Each row is a point on a landscape with many valleys, with its height.
From any point a ball rolls to the lowest of the 2 points nearest to it. It stops when none of these is lower. Distance is the straight distance between rows; heights are no part of it.
Fuvid: [ 17  -3 -28 -10 -15 -10  38 -24  -5   2   5  -7  -7 -21 -28 -40  22  25
 -19   6 -29   5   7  -5  18 -13  -4 -33  -5  17  35  -1  13  -8   1  46
   0   6   3 -18  -5 -22 -30  -4   7 -13  -6  26 -26  20]  h=171
bif: [ 21  44  -2  67  30 -25  -4   4   5 -46 -32 -48  13   7   6 -28  24  -6
   8 -19  -2 -43  -5   4   8 -28 -10  -8   8  11 -13  16 -31 -33  14  31
 -37 -11  16  -4 -25 -18 -16  27 -18  -1  -3  -8  -1 -14]  h=506
suri: [-50 -17 -16 -28   1 -10  36  -5  -6  -9   1 -15 -23  -2   1 -11 -21   2
  13   0  10   0  -1 -40 -25  49   9   7  -6 -10  18   5   4   3  -1 -12
   9 -30  11  -1   7   9  16  -7  -7  -5  -6   7   0  15]  h=567
tov: [  7   1  12  14 -23   5 -13   6 -20   0  -8  28  22 -19   6  30  17  29
 -37  -7 -22  10  -3  17   6  -4   4 -17  17   2   6 -14  12  -5  -2  -2
 -21  39 -23  13   5 -13   1  -7   7 -12 -12   6   3 -18]  h=423
zefer: [-32 -16  17  -6 -24 -29  -7  22  -6 -18  14  56 -17  28   8  38  14  11
 -32   5 -14  40   0 -21 -11  23  37 -12  15  -9   9  -3   7  47 -37 -28
   8  35 -20  17 -17  -9  -9 -27   0   4  18  23  11 -10]  h=206
gofog: [-19  20  12  34   0 -39  27  -4 -31   3 -10 -28   2 -13 -28 -45  45   3
 -22  -6  13  19  11  19  14 -21  19   6  15 -31   0 -16 -30 -10 -26   2
 -47   3   3  28   5   5 -33  -9  -9  21 -47  -3 -23  10]  h=431
noku: [-35  25  14  29  -8 -54  26  20   7  -3  16   0 -24  24 -13  -7  29 -23
  16   2   7   3  19 -23   0  20  11   0   3 -41 -46  24 -31  19 -19 -14
  -1 -15   5 -20 -10  27 -37  15 -18  20  -2  -8 -24  -8]  h=365
kogi: [-12  -9 -25 -22  -4   5  18 -17  -9  25   1 -42  -7 -33 -26 -20 -21  49
   0  -8  14  -1 -17 -25  -1 -10 -17 -27 -10  -6  16 -19   3 -14  16  -9
  -2  -3  34 -11   0 -12  -2   9   1 -38 -43 -18 -11  11]  h=597
varaf: [ 15  11   4  67  28  -8   8   8 -35 -52 -31 -45   1 -23   4 -15  12  12
 -20 -18  -7 -14 -15  -6   4 -11   0 -21  10  12   7 -30 -17 -40   7   0
 -45   7  18  10 -21 -37  -7  15  -5  -7 -20  -1  10   0]  h=480
zopo: [ -5  -9   4 -18  -1 -12  -1  19  17 -47  -9 -14 -19  17  29   5  39   8
 -18   2  -1 -21  -4 -25  -3   1 -34 -13  28  -4 -19   9  -1  29 -11  -4
 -17   4   7   4 -23 -13  17  36 -12 -31  -6  -2 -18 -22]  h=325
Riro: [ 20  71  -4   5  25 -34   5   7  14 -21 -38 -10  14  19  15 -36  18 -14
  30  -3 -20 -10  -1 -15   9  -9  19 -11  -2   8  11  49   1   7  18  38
   9  -8 -49 -10 -21  -8 -37  15 -20 -17  20  22 -22  -4]  h=314
gava: [-42  11  11  -3  -6 -61  -7  33  33  -2  34  43  -5  47   3  25  24 -16
   9  -9  -1  -6  15 -12 -24  37 -14  -5   5 -29 -34  32  -7  57 -31  -2
  13   6  -9  -6 -11  35 -15  10  -4   1  24   0  -8 -26]  h=316
bapo: [ 23  11 -14 -19 -23  48  -2 -45   2  39   9  12  -4   2 -12  18 -45  17
  14 -31  -1   0  -1  -6  -5 -14   0  30  -3   2  11 -10  15 -32  26  15
 -13  -5   0 -10  42  21  14 -16  18  33 -11   6  10  11]  h=482
fuf: [ 32 -13   7  -8   4  45   3 -20 -37 -14  -3  -6  10 -15 -23  -7 -26  33
 -26 -19  46  -2 -17  36  10 -17  -6   4  -6  11  20 -63 -13 -77  15   1
 -32  -3  40  32  17 -27  41  -2 -16  21 -38   3  18  38]  h=535
rika: [ 40  12  -3  -9  46  28 -35  24 -17  14 -16 -30  23 -21  -3  13 -32  15
  16 -24   3 -38 -12   4 -13 -15 -35  -2 -23  11   3 -41  21 -13  13 -13
 -14  13  11   7  -5  11  57  -2   6 -51  14  -1  30  12]  h=250
lir: [ 37 -22  -3 -28  -9  31  -7   0  39  25  34  -1  -6  -2  11  -1  -4  21
  -7  41 -15 -18 -15  10   7 -17 -24   9 -11 -12  -5 -14 -19   5  12 -10
  -4  -8  11 -30 -14  32   0 -29   8   1  12   1  10 -10]  h=653
gar: [ 22   5  -1   4  14  13   6 -26 -11   4  19   3  16 -42  -6 -23 -23  10
 -14  16  21   8  -9  31  33 -16 -35  -1 -24  25  -8 -37 -38 -67   3  18
   5  -1  29 -18  -5 -44  -4  34 -35  44 -18  -2 -34  22]  h=279
sav: [ 29  13  -2  48  25   3 -16  -1  -4  -6   2  -8  18 -16 -15 -15  -6   6
  -2  -1  16 -18 -13  14  15 -15 -45 -19  -5  18 -32 -32 -40 -60   3   0
   9  12  40 -21 -21 -35   1  37 -10  17 -28 -17 -29 -21]  h=323
kopu: [ 15   9   3  32  19  -1 -20   0  -1  34  -7 -13  17  -5 -39 -31   7  -3
   4   7  32  -1  -2  24   3 -26 -23  -4   0 -13 -11 -19 -20 -37  -7  -8
  29   5  29   5  -8 -12   8  12  11 -14 -35 -26 -24 -16]  h=360
mib: [ 42 -14  -8  58   9  28 -10  26  -8 -17  -4 -15   1  10 -16   7 -13   1
  -7  -3 -23 -17  -7 -11   6  -3  -7 -32 -16  13 -32 -37 -12 -22  16 -19
 -18  20  22 -27 -17  -1  13 -20  26  21  24 -15  28 -29]  h=226
Ranov: [-19  24  16  -8  14 -25   2  10 -12 -37 -21  -5 -22  13  -1   5  13   4
  -6 -24  19  17  17 -34  -6  12  -7  -7   1 -24 -28  -2  13  26 -21  -5
   7 -12  -2  25  -8  -3  28  44 -29 -34 -35   7 -40  -2]  h=280
mik: [ -5  25 -34   9   8 -22  -7   0 -11   6  12 -15  19 -23  -1 -47  -1  10
  20  27  12 -20   0  26   8 -20 -24 -32 -16  14  12  19 -44 -25  -2   1
   4   5   4 -13 -17 -48 -19  19 -41 -15  -1   1   4  33]  h=268
Genab: [ -9 -27  41 -12   6  13  20 -19  13 -11  16  -6  -7 -12  13  15 -23  27
 -40  -7   5  19 -25 -15 -18   8   0  28   1 -19 -23 -44   6 -12  24 -25
 -26 -18  20   7  23   8  14  17   2 -14 -54 -29 -15 -27]  h=477
Bafel: [ 24   0 -15  25  -4   2   5   7 -20 -10 -18 -23 -14   8  -6 -20   8  15
  -1  27 -21  -8 -10 -12  24 -20  28 -17  -8   3  19   8 -16 -13   7 -12
 -13   8 -20 -14 -28 -15 -13 -46  -8  13  15  21  25   7]  h=144
begik: [-23  -4 -21 -55   4 -23  19  -2  -5  34  -3  48   0   3  -6  -9   5 -19
  23 -10  14   5   9  -4 -14  37  25   3  23   3  42  24  39  63   3   3
  41  -3 -18  20   3   0  -9   8   8 -26  27  10 -11  36]  h=158
Zos: [ 17   8  -1   0  -5  -5  19 -31 -20  -6   5  17  -8 -33  -9 -17   1  25
 -33   8   1  31   5   1  34 -16 -22 -17 -11  11   3 -21 -13 -27   1  35
   8  -2  -1 -20  -8 -41 -23  28 -22  11 -24  17 -48  17]  h=230
Movo: [ 10 -10  10 -23  -4  -3 -11 -21  20   2  -7   6  19  12 -26  17  28  18
 -21 -20  -5 -18  25  36  14 -15 -22   8   5   1  -7   9  35   8 -16  26
  -4  18  20  35  26  30  35  17  16 -22 -43 -10 -45 -16]  h=354
Febu: [-35 -24  22 -10 -21   9   1 -10  19 -15  32   1 -15  16   5  55  -7   9
   0 -34  -5  -5  18  -6 -49  25   0 -10 -16  18 -27  18  17  43  -3 -25
 -11 -27  22  22  23  26  -3  23   2 -16   6 -35   6 -32]  h=530
vamit: [ 35  -3  -9  26   6  21   0 -20 -15 -41 -30  -8  21  -1   2   9  11   6
 -20  -2 -17 -24  11  44  23  -8  17   2   2  39  10  -3 -12 -29   3  22
 -52   7  16  24  10  -9  29 -10 -20  33   4  10  -6   8]  h=485
Saz: [-34 -12   1 -47 -17  -6 -18  26  11   5  21  59 -11  38  31  56 -10  -4
  -2   1  10  27  -2 -25 -20  33  42 -13   0   5   7  30  -7  78 -31 -42
  26  20 -19  -4 -19   6 -27 -30 -12   1  48  -1   5 -13]  h=138
gup: [-14   4   6  14 -17  16   4 -22 -39 -16   6  24  -7 -31  14  23 -10  11
 -12 -24   3  16  18  -7 -20   2  23   4   5  32  10   3  14 -10   9  -2
  15 -13   5  22  13 -50  -7  35 -19 -14   3  -2   7  23]  h=479
dopu: [  6  50  -4   9  13 -41   8  20   2 -14 -60 -15  11   6  21 -36  27 -13
  -2   9 -16   0 -22  -7  39 -10  16   8  15 -37  14  28  -9  10   5  26
 -22  14 -51  -4 -20   9 -27  -4 -14  14   2  34 -38  -7]  h=352
malam: [-14   9  -8   3  -5 -20   1   3  11 -17  23   4   7  -7  31 -26  11 -21
   1  44  -5 -29   3  30  14   8 -28   6 -10   0 -15  23 -53 -23 -14   6
 -11  -4  -6 -15  -7 -12  -7  16 -46  34  20  17  -6  21]  h=317
Zepi: [-18  12   8  -5   6 -29   9   2   6  49   5  15 -15  27 -35  -8  20 -35
  53  13  19  21  32  -1  17  -3  33  16  -1 -28 -27  34   0  24  -9  -8
  29 -16 -10  -6  18  33 -16  12  -1  24   2 -15 -29  12]  h=406
Mut: [ 16  15  -7 -20   0   6 -53  18   2  -4 -18 -13  31  31  43  45  -9 -10
  11   3   7 -13  -9   9 -12 -14 -17 -16   5  18 -12  24 -10  49 -28 -19
 -16  24 -54 -36 -32  32   9 -49  -4 -11  46  14  45  -4]  h=134
lovus: [ 24  28   6  20  26  15  -3 -13  -2  20 -25 -20  -3  17 -17 -30   8 -34
  53  24   3   1  15  10  20 -38  52  41  -5   1  20  28  -5 -10  29  12
   1 -36 -16   1   8  18 -14 -27   0  34  28   2  21  28]  h=247
fem: [-16  20   3  -6  -1 -23  -6   7   4  30 -14  19  32 -12 -27   0  -1  26
 -35 -17   6  22 -10  11  38  -5 -30 -13   1 -38 -23  -8  -8 -13   3  14
  -7  39  -7  -7  19  17  -3   9   5   4 -77   3 -62 -32]  h=451
gamum: [ -3  -3  22 -17  21  29 -29  20  19   1 -24  -2  18   0  40  59 -17 -23
   5  -9  -5  -7 -13 -10 -16  19 -13  37  14   4   7   2  33  27  -1 -11
  17  -8 -11   2  -3  33  27 -12  28 -18  23 -13   1 -42]  h=355
genum: [-24 -26  18 -13  27   3 -26  23  -1  31   2   3  12  -4  15  14  -7 -26
  15  10  15  17  -4   5 -27  18  -5  34   2 -13 -15  -8  28  40  -3 -33
  26  -6 -20  -3 -14  17  22 -12  24 -21  24 -32  34 -15]  h=319
pog: [ 32   3 -18 -17  10  40 -37  17  -7 -12 -29 -22  22  12  13  31 -12   5
   8   4   2 -28  -3  -1   3 -16  -1 -17  -5  27  11   4   5  16  -4 -24
  -8  19 -18 -11 -18   9  44 -31  -8 -26  29   9  25  -2]  h=196
pak: [-21   8  -3  13 -13  -9   4   4  16  -9  44 -17  -4  14 -10  -7  12   2
   4 -16  -2 -26   7 -10 -55   5 -53 -36 -22 -15  -2   6  -1  20 -15   5
  -2 -17   5 -11 -12  22  -6 -17  12 -42  18  11  38 -13]  h=328
Tus: [  6   1 -25  32  -6 -10  16  27   0 -60 -31 -47 -19  17  26  -8  -2  -6
   9  15 -17 -31 -16 -40  14   7  14 -25   5  14  11  33 -21 -12  11   0
 -10  -5   2 -28 -32 -14 -16 -16  -7  10  23  12  33  -5]  h=210
zome: [-14  32  -4  23  -6 -28   2  13   3 -19 -51 -27   6   6  14   6   2  -2
  -5  -4  10  -1 -16  -9  31   7  11  11  12 -45 -16  16 -28 -17  -9  -1
 -29  12 -23  -9  -1  33   4 -10 -12  24 -33  12 -35 -17]  h=390
zap: [-29  -7   1  38   8  -9  19  24 -26 -22   3  24 -25  10  -4 -12  -8 -53
  17   5  -2  19  16 -36 -13  44  36   6 -15   6  -3  10  -1  -4  -3  -6
  44 -20   0  -9  -9 -20 -11  -4  -4  32  42  15  24  18]  h=141
Dulus: [-15  -5 -13 -14   2  -5   0 -15   9  30 -17 -18  10  -3 -22  15  10  13
  22 -22   6 -30  16  11   0   2 -12  -1   7   1  -3  38  31  16   7   2
  16   1  11  13  19  21  10  18  22 -28 -24 -30 -35 -18]  h=387
luto: [-26  -1  -9  29   3 -13  10  12   1   8  20 -25 -11 -29  14   6  -6  -6
  39  -2  12 -19   3  -7 -11  20  -1  -8   0   8 -31  30 -13   9  20 -23
  17 -40  30  -1  -4  -5 -43  38   1  -5   3 -46   9 -14]  h=454
kebak: [  8 -28  19  25  -5  31   6 -19 -25 -46   4   6  14  -7  -7   5   1   5
 -35   6  15   3  -3  43  12   0   8   5   1  14  -6 -39 -21 -51  -3  -9
 -34   5  21  24  12 -24  39  -7 -27  49 -20   5  13  15]  h=512
vip: [ 25  40  -7  26   1 -17   8  24  17 -28 -33 -40  -8  30  25  -8  -4 -31
  40   2 -25 -25  -7 -32   6   9  33 -17  -9  29  -6  54 -13  10  15  22
   1 -11 -26 -24 -25  11 -45  -4  -8  11  47  10  28 -16]  h=265
tokit: [ 10   0   0 -14 -20  -7  -6   6  36 -23  32 -15 -14  19  24 -10  31  18
 -17 -10  -6 -44 -12 -18 -21 -17 -68 -30  18 -18 -12  -5 -15  15   3  15
 -37   8   0 -15 -18  19   8  -3   4 -23   5  23  19 -23]  h=286
seza: [ 27   2 -11  25  26  17 -11  -3   6  28 -12 -23   4  -3 -23 -16  -8 -25
  43   3  -6 -18  15  14   0 -22   4  18  -7  11  13   3  23   0  21  19
   9 -21  12   1   6  19  10 -21  32  -2  23 -17  33  11]  h=195
Mibe: [  6 -25   5 -35 -10  10 -20  -2   0  61  34  36  23 -13 -18 -19  -3  15
 -20  27  18  26  -9  38  -8 -16  -9 -17  -5 -14  -5 -23   4   4   4 -25
  24  36 -23 -15   0 -16   6 -10  11 -42  -1 -13  22  16]  h=311
zodat: [  5  -8 -12   9   7   3   1 -24  -8 -16 -44   0  -2  12 -13  -5  23 -15
  15   7  -3  14  27  24  30 -11  46  20  18  21   7  22   5  -1  -5  25
 -24   1   1  20  20 -14  11  12 -12  36  -7  -2 -16  14]  h=458
Kopat: [-27 -10  16  23   1  10  -1  31 -10 -38 -11   5 -16  20  27  27 -23 -36
   0  -5  -2  22  -7 -41 -24  40  24  16  -5  -3  -3  -3   7   1 -17 -25
  25  -6 -20  -6 -14   5  19 -26   2  15  33  12  30 -13]  h=203
Mis: [-24 -14  -8 -22  14 -21  -5   0  10  12  22  18   4 -16  27  -9  -6 -33
  30  18 -19 -30  20  24  -1  34 -11  19 -18  24 -22  28  -6  -1 -16   6
  19   3  -7   4  16  -5   1  25 -21  23  21   1 -10  14]  h=361
bupus: [-18 -28 -10   9   6  15  17 -17  22 -34 -10 -27   6 -10  21  21 -19  -3
  -2   0 -12 -38  -3   5   1  30 -13  19   5  20   3  16  -8 -25  12   0
 -18 -19  37  -4  22  16  18   5   9  23 -16 -14 -20 -17]  h=537
reve: [  0  -9  -3 -35 -21  30  12 -39  21  12  19  19  17 -11   2   0 -32   8
 -24   2   2 -10 -14  18  -7   5 -23  30 -16   4  28 -13   9 -55  16  37
  14 -15  17   0  26   3  24  -3  -2   9  -7  22  -4  15]  h=508
luru: [ -9  13  -8 -23  -2 -15 -13 -17  -3  13 -29  22   1  14 -25   7  -4  -9
  25 -18  -4  38  25  10  29  -1  33  18  16  -2 -12   1  27  14 -19  25
 -22  36 -23  27  45   3  25  23  -1  39 -26  11 -24  18]  h=430
giru: [-37   0 -14  17   9 -11  36 -19  -9  -3   2 -53 -22 -22 -23 -27 -27   9
  23  -8  25   5  -8 -40  -9  12  -3  -1  -6 -12  13 -12 -26 -37   1 -13
   1 -39  39 -12   8   1 -13   5   2  10 -42 -19 -10  14]  h=592
Nemun: [ 12 -32  21  -7  -2  11  -1   0  31 -23   2  -2   2  41 -38  17  27   3
 -20   6 -10  11  13   2   2  -5  -9  -5   5  -8 -17 -20  23  15 -26   8
  -3  16  19   5  -1  32  41 -18  22  -4 -19  -3 -22 -36]  h=313
Fazo: [ 24  22 -21  -3 -24 -11  19  -8  20 -12  27 -23 -17  -1   4 -28  24  36
  -7   0 -22 -25  -2 -22   6 -27 -35 -38   0  -5  -6   7 -19  12   8  22
 -28  -5   1 -29 -15   4 -34   4 -11 -14  -7  20 -18  -7]  h=235
Nul: [  7 -16  -6  27   8  21 -14  22   0  -5  -4 -13   2  19  -9   9  -6 -46
  29  12  -3  -2  26  -2 -13   5   4  -7 -21  34  -1  25  20  25   4   3
  31 -26   4  -7  -4  18   3 -23  33  14  47 -16  52  -7]  h=219
Zar: [ -2   3  27  15  17  19   0  -2 -14  18 -17 -12   6 -17   2   2 -39  29
 -26 -17  34  28 -42 -26   2  -5   3  17   5 -35 -11 -50 -19 -47  26 -38
  -7  -2  11  -3  13   0   1   1   7  -1 -76 -21 -26 -30]  h=453
dorob: [-14   1  -1 -30  -2 -15  -7 -25  11  43   5  46  11 -13   0  -2  -8 -27
  19  -7 -10   6  17  37   9  13  -7  45   9  -2  -4  11  19  -7  -6  34
   6  13 -15  20  49   9   9  32   6  33 -10   4 -27  18]  h=399
mivek: [ 23   5 -27   3  17   7  -2  -2  -4 -26 -20 -31  20 -25  23  -1 -18  21
  -8  -3 -10 -52 -13  25  27   8 -29   0 -12  17   1 -13 -28 -45  16   9
 -48   3  24   0   1   1  28   8 -22  19  -6   8 -18   6]  h=511
zupo: [-20   8 -28  13 -24  -5  10   3   0  16   0 -27  -3   2 -12  17  11  16
  35 -15   7 -19  12 -10  -6   3   8 -37  -2  11  -5  61   4  33  17 -10
  15 -21   5  -9  -2  14 -38   5   9 -22  13 -29  -2 -20]  h=422
lamen: [-15  18  -1 -10  12  -4   2  -1   2  22 -28 -10   7 -20   5  -9 -25   6
  -8   0  15  12 -23 -12  24  12 -20  20  -7 -36 -11 -10 -21 -33  12  -2
  -1  -1  -7 -10  15  14  11   9 -10  18 -54   3 -58 -16]  h=421
neli: [ 10 -34  -9 -21 -11  37  -3  -8   0  28  20 -25  -9 -19 -31   7 -19  32
   0 -13  -3  -8  -5  -6 -25 -10 -11 -28 -20  16   2 -27  28  -1  19 -15
  -1   4  35  -6   5 -14  12   9  22 -45  -1 -30  30   4]  h=577
zom: [ 25  14  20 -22   2  26 -21   2   4   7 -13  15  -9  -9  48  29  -7 -17
   9  -4 -15  23   1 -13  -3  -1  28  36  17   7  15 -11  27  41 -12   6
   4  -8 -31  27   1  23   0 -26   9   1  22   5   2  -6]  h=388
kadu: [ -1 -14  34  -6  -8  23 -18   4 -10  12  48  35  16  -7   1  -2  -7  14
 -27  17  30  27  -6  19 -24 -12 -11  -2 -12  -9 -28 -32 -16 -13  -2 -34
  17  14  -1   1  -5 -30  14   6 -23 -28 -11 -16  25  -6]  h=349
puz: [-39  20  23  11 -30 -53 -20  35  18 -21  23  62  13  32  11  32  24  10
 -32   6  -8  29  -3  -8   5  10   3 -10  26 -42 -17   5 -19  26 -27  -5
 -11  42 -28  -7 -15   5  -7  -6  -7  11   7  25   6 -24]  h=261
susob: [  1  29  -9  12  -3 -52  -4  11  -3  -4  -6 -15  20   4   1 -37  54  14
 -18   9   7 -14  10  35  34 -30 -17 -17  16 -23 -21  23 -41   9 -15  11
 -53  30 -18   3 -11  -6 -24  13 -32   2 -30  -4 -26  -2]  h=463
Sove: [ 19 -21  -4  31  28  44 -20  31 -22   6   5 -27  15 -19   0  16 -54   4
   9 -28  -2 -17 -17  -4 -17  10 -13  -8 -29  20 -21 -54  -4 -38  23 -39
 -20  18  25 -15   3   0  38 -16  22  -1  21 -29  50 -11]  h=277
baf: [ 17  21  30  10  -5  11 -41  23   4  -8  19  29  18  10  19  33   6   9
 -18  -9   3  13  -3  -1 -16 -14 -37 -13   4 -11 -33 -17   2   9  -5 -12
   4  21 -31  -8 -13  -3  23  10  -9 -27   9   1  13 -30]  h=389
suk: [ -1   2   5  27   1  -9  26  -6 -31 -43   9  -1 -37   2   4 -31   2  -9
  -6  13 -21  12   5 -30  -9   6  27  -7 -19   9  19 -11  -5 -17 -10   2
   6 -22 -13   8 -17 -33 -13 -22 -25  19  24  43  29  34]  h=55
zam: [ 13 -20  -8 -57  -3  17  19 -20  38   9  14  -5 -22  10   2 -14  12 -22
  11  32  -3 -15  10  10  -1   0   0  29   5   3  38   8  17  22 -12  27
  20 -42  20  19   6  38   6 -26  15  -3  19  15   3  23]  h=611
rur: [-30   2  -7   2 -17 -27   3  -2   0  41  40  14   9  12 -35 -14  10 -12
   9   1  -7   5  24  17 -30  11 -20 -34 -20 -10 -10  13  -2  21 -23  -4
   6  14 -22 -13  14  19 -13 -23  11 -13  16   1  16   3]  h=276
porom: [-11  25 -12 -33 -18  -6 -25  20   0  -5 -13   1   2  37  34  40 -18 -13
  27  -6  19   9  -7 -24 -18  12  19 -22  -6   6  -3  46  -1  63 -26 -31
  27  12 -52 -18 -28  26  -7 -28 -17 -15  51   9  17  -4]  h=57
kepe: [  2 -38  20 -23 -13   6   0  13  17 -13  11  15 -15  33 -11  19  19 -13
 -21  21 -28  33   9 -12  -1  13  15 -11   8   2   3 -29  12  40 -43  -2
 -11  25  -6   8  -1  24  13 -47  23  22  11  13  10 -25]  h=266
relu: [  5  11   6  27  -1  18 -10   7 -47 -19 -26  -3  16 -48  11  26   2  29
 -35 -12  -5  -5 -13   1   1 -11  -4 -19  10  24  18 -17   3 -33  17  -7
 -14  21   2   7  -5 -57   2  32 -16 -28  -9   1   3   5]  h=455
vuko: [-17 -38  -9 -47 -14 -10  34  -8  -8  35  -8  51 -29  14 -20 -15  25 -22
  -1  16   0  29   1   0  11  16  49  38  47 -13  40   7  33  32   1  13
  19   4  -1  14  11  -8 -21   1  36  17  11   8   5  33]  h=215
keso: [-16 -39   7 -51  -7   1  22  -6  17  35  -4  29 -11  -8 -12 -25   2 -12
 -35  13   9  18 -21   4  -8  20  21  31  23 -24  34 -22  48   4   9  21
  48 -11  10   2  -7  -5   3   7  39 -41   2  -3   8  15]  h=264
resu: [-35 -26  42  15  -8   1   7   0  28 -20  32  15  12  13  24  49 -23   7
 -28 -14 -15  13 -21 -14 -32  24  -3  15  -7  -4 -36 -11   0   2  17 -30
 -20  -4  12  -5  23  10  -1  14   4   2 -13 -29  -3 -61]  h=503
Zavo: [  4 -11  14   1   5  19  -3   0 -13  22 -25  22 -20 -22  17   9 -17 -22
   6 -17 -28  36 -14 -17   7  13  38  45  21  -9   8 -31  39  -3   2   8
  -1  19 -35  16  24   4  -3 -15  33  41   9  17   6   1]  h=420
rok: [  8   8  -4   0   8 -17  18   4  21  14   0  22 -10  27  -9   4  26 -45
  51  13 -13   2  29  -8  23  12  31  -3   5  27  -8  56  12  30  -1  28
  46 -28  -2   0  11  20 -36  15  12  26  30   5 -35  -8]  h=440
seku: [ 12   2  14   9  -1 -17   1 -17  -8  35  12  10  15   3 -54 -48  35 -11
 -16   9  30  26  20  55  16 -38  -4   4   2 -20  -6 -23 -17 -24 -25  13
  -3  12  15  27  19  -7   1  12  -5   9 -42 -13 -25  21]  h=395
tisus: [  4 -26 -15  34 -12  29  22   1  12 -29 -23 -42 -17   8   3  35 -21  -4
   8 -20 -28 -16   0 -41  -1  21  21  -8   3  17  18  17  13  -2  20  -7
 -11 -27  24  -9  13  33 -10 -29  49  27   8 -17   3 -27]  h=562
dabi: [ 19 -34  10 -80  -6  20 -11 -17  59  12  41  23 -10   6  35   4   1   8
 -25  36   7 -19 -13  26 -16 -12 -23  18  -7  -1  17   2   7  27  -8   5
  30 -22  14  -4 -12  21   3  -6   3 -50   9   8  -2   1]  h=632
Minat: [-34  17  -4  47 -14  -1  -3  12 -10  -8  27 -21  -6 -20  17   5 -16  23
  14   1  33  -9 -17 -23 -30 -10  -5 -19   3 -14   8  12 -39 -12  17 -48
  20 -32  31  -7 -25 -25 -38   6 -11 -24  -2 -31  45  -5]  h=483
Dok: [  8 -18 -23 -29 -18  14  -5 -13 -26  50  17  35  -2 -24  -5 -30  -8   8
   9  23   4  28  -2  17  14 -15  26   0   6   6  18  -2   6  -3  13 -18
  17  34 -31 -10  13 -48 -10  -3  -3   5  17   1  19  47]  h=267
vetu: [  0 -23  -3 -38  17  11  10   6   5 -22  -7 -27 -25   0   5 -18  12 -15
  12  13  -3 -10   8 -12 -19  16   2   6   0  12  27  -9  31  37 -13   5
   7 -27  15  31  -9   1  29  -3   3 -38  16  10  17  18]  h=591
pugo: [-19  13  -9 -29  10 -32 -10   6  -1  26  11  37  25   0   2 -18   1 -34
  15   1  -8   8  12  17 -30  22 -16 -13  -8   0  19   2  31  53 -23   1
  24  24 -56   2  -1  13   3 -18   9 -30  42  26  10  30]  h=218
pani: [ -5  46  14  25  -1 -15  16 -14 -10 -24  -7  17  -2   6 -12 -10  26  -4
  -9 -30  14  13  26  -9 -18  -6   2   3   1 -20  16  14  16   8  -5  35
  28 -39   1  27   0  -2  -7  15 -11 -37  -9  22 -30   6]  h=227
Papu: [ 16 -31   7  29   6   8   6   7  15 -25  13  -3   8  -5  -9   9   0  10
 -26  -1 -26 -17 -19  -7   7  17 -44 -29   0  18 -44 -35 -10 -30  12  -1
 -17  27  32 -36 -11 -22   6  25  17  10 -15 -19 -22 -47]  h=281
Vis: [ 16 -25  13  13  20   8 -38  24  18  30  18  -4   3  18  -2  18  -5 -36
  33  19 -11  -6  18  21   3  -5 -19  12 -25   7 -55   3   3  23  -9 -24
  20   5  -9 -22 -10  30   9 -11  19  23  35 -41  24 -21]  h=273
tir: [ 33   0  -5   0 -10  38   9 -29 -23  23   1  13 -36  -1  -5  -9 -24 -13
  20 -16 -12  17  -9 -16   2 -18  31  54  12  -2  30 -21  32 -33  23  22
   3  -5 -12   7  21 -17  -9  -8  34  42  11  25  37  36]  h=452
sani: [-11 -41  18 -15 -34  44  14 -26   5   4  20   1 -24   5 -11  45 -14  16
 -19 -27   2  10   0 -21 -42   2  19   5   2  19  18   2  40  16  24 -13
  10 -31  34  15  22   4  -7   6  37 -22   7 -33  31 -12]  h=554
suna: [-20  -4  -3  11  -9  -7   7 -22 -36 -10 -35  33 -21 -13  16  17  12  16
 -11  -2  18  34   8   3  24  -7  62  33  31  -1  20  28   4  -1   6  -3
   5 -11  -9  27   3 -32 -13  11 -17  24 -14   3 -19  21]  h=484
doka: [ 11  22  13 -35 -14 -27   0  10  17   0  11  35  25  12 -15 -12  21  10
 -39   8 -11  27  10  29  47 -15 -33 -13  -7 -37  -7  -9 -10   9 -17  32
 -11  29 -28  15  18  25   9   0 -12  13 -44  40 -57   2]  h=481
Nusod: [ 23   8 -12  42  11 -14  16  -7 -38   2  -3 -49 -20 -13 -14 -37  -1  36
  -5  11 -12 -10 -21   2  25 -38  29 -11 -14   0  34 -14 -32 -49  12 -19
 -36   3   6  10 -19 -22 -37 -52 -17  30 -16  20  37  32]  h=211
sapa: [ 24  -7 -15 -55  -2  34 -15 -20  23  28  11  13  12 -19   6   1 -35  -2
   9  -7  -3 -13 -10  14 -13  -9 -21  11 -10  19  44  -6  47 -12  13  36
  45  -5   8   1  16  -4  23  10  18 -44  23  15  20  36]  h=534
bizod: [  6  18 -29 -20   3   6  -8 -22 -24  29  10   5   8 -42   8 -41 -20  19
  26  15  27  12   4  26  11 -35  12   7  -9  17  24   5 -15 -16  15   1
  11  -6  -5  11  10 -55 -17  27 -38  -7  -2  -8   5  61]  h=217

For each start below, name the point where the ball stops.
tir -> seza
gofog -> Fuvid
zodat -> bizod
luto -> porom
Zepi -> porom

Call two points neighbours if one is among the 2 nearest of the other. Go from one point of each pair to the other, from neighbour to neighbour, staying as low as possible. Name the highest point that can't be avoided.
Fuvid, pani -> zopo
porom, begik -> pak
porom, mib -> Sove
porom, Fuvid -> sav
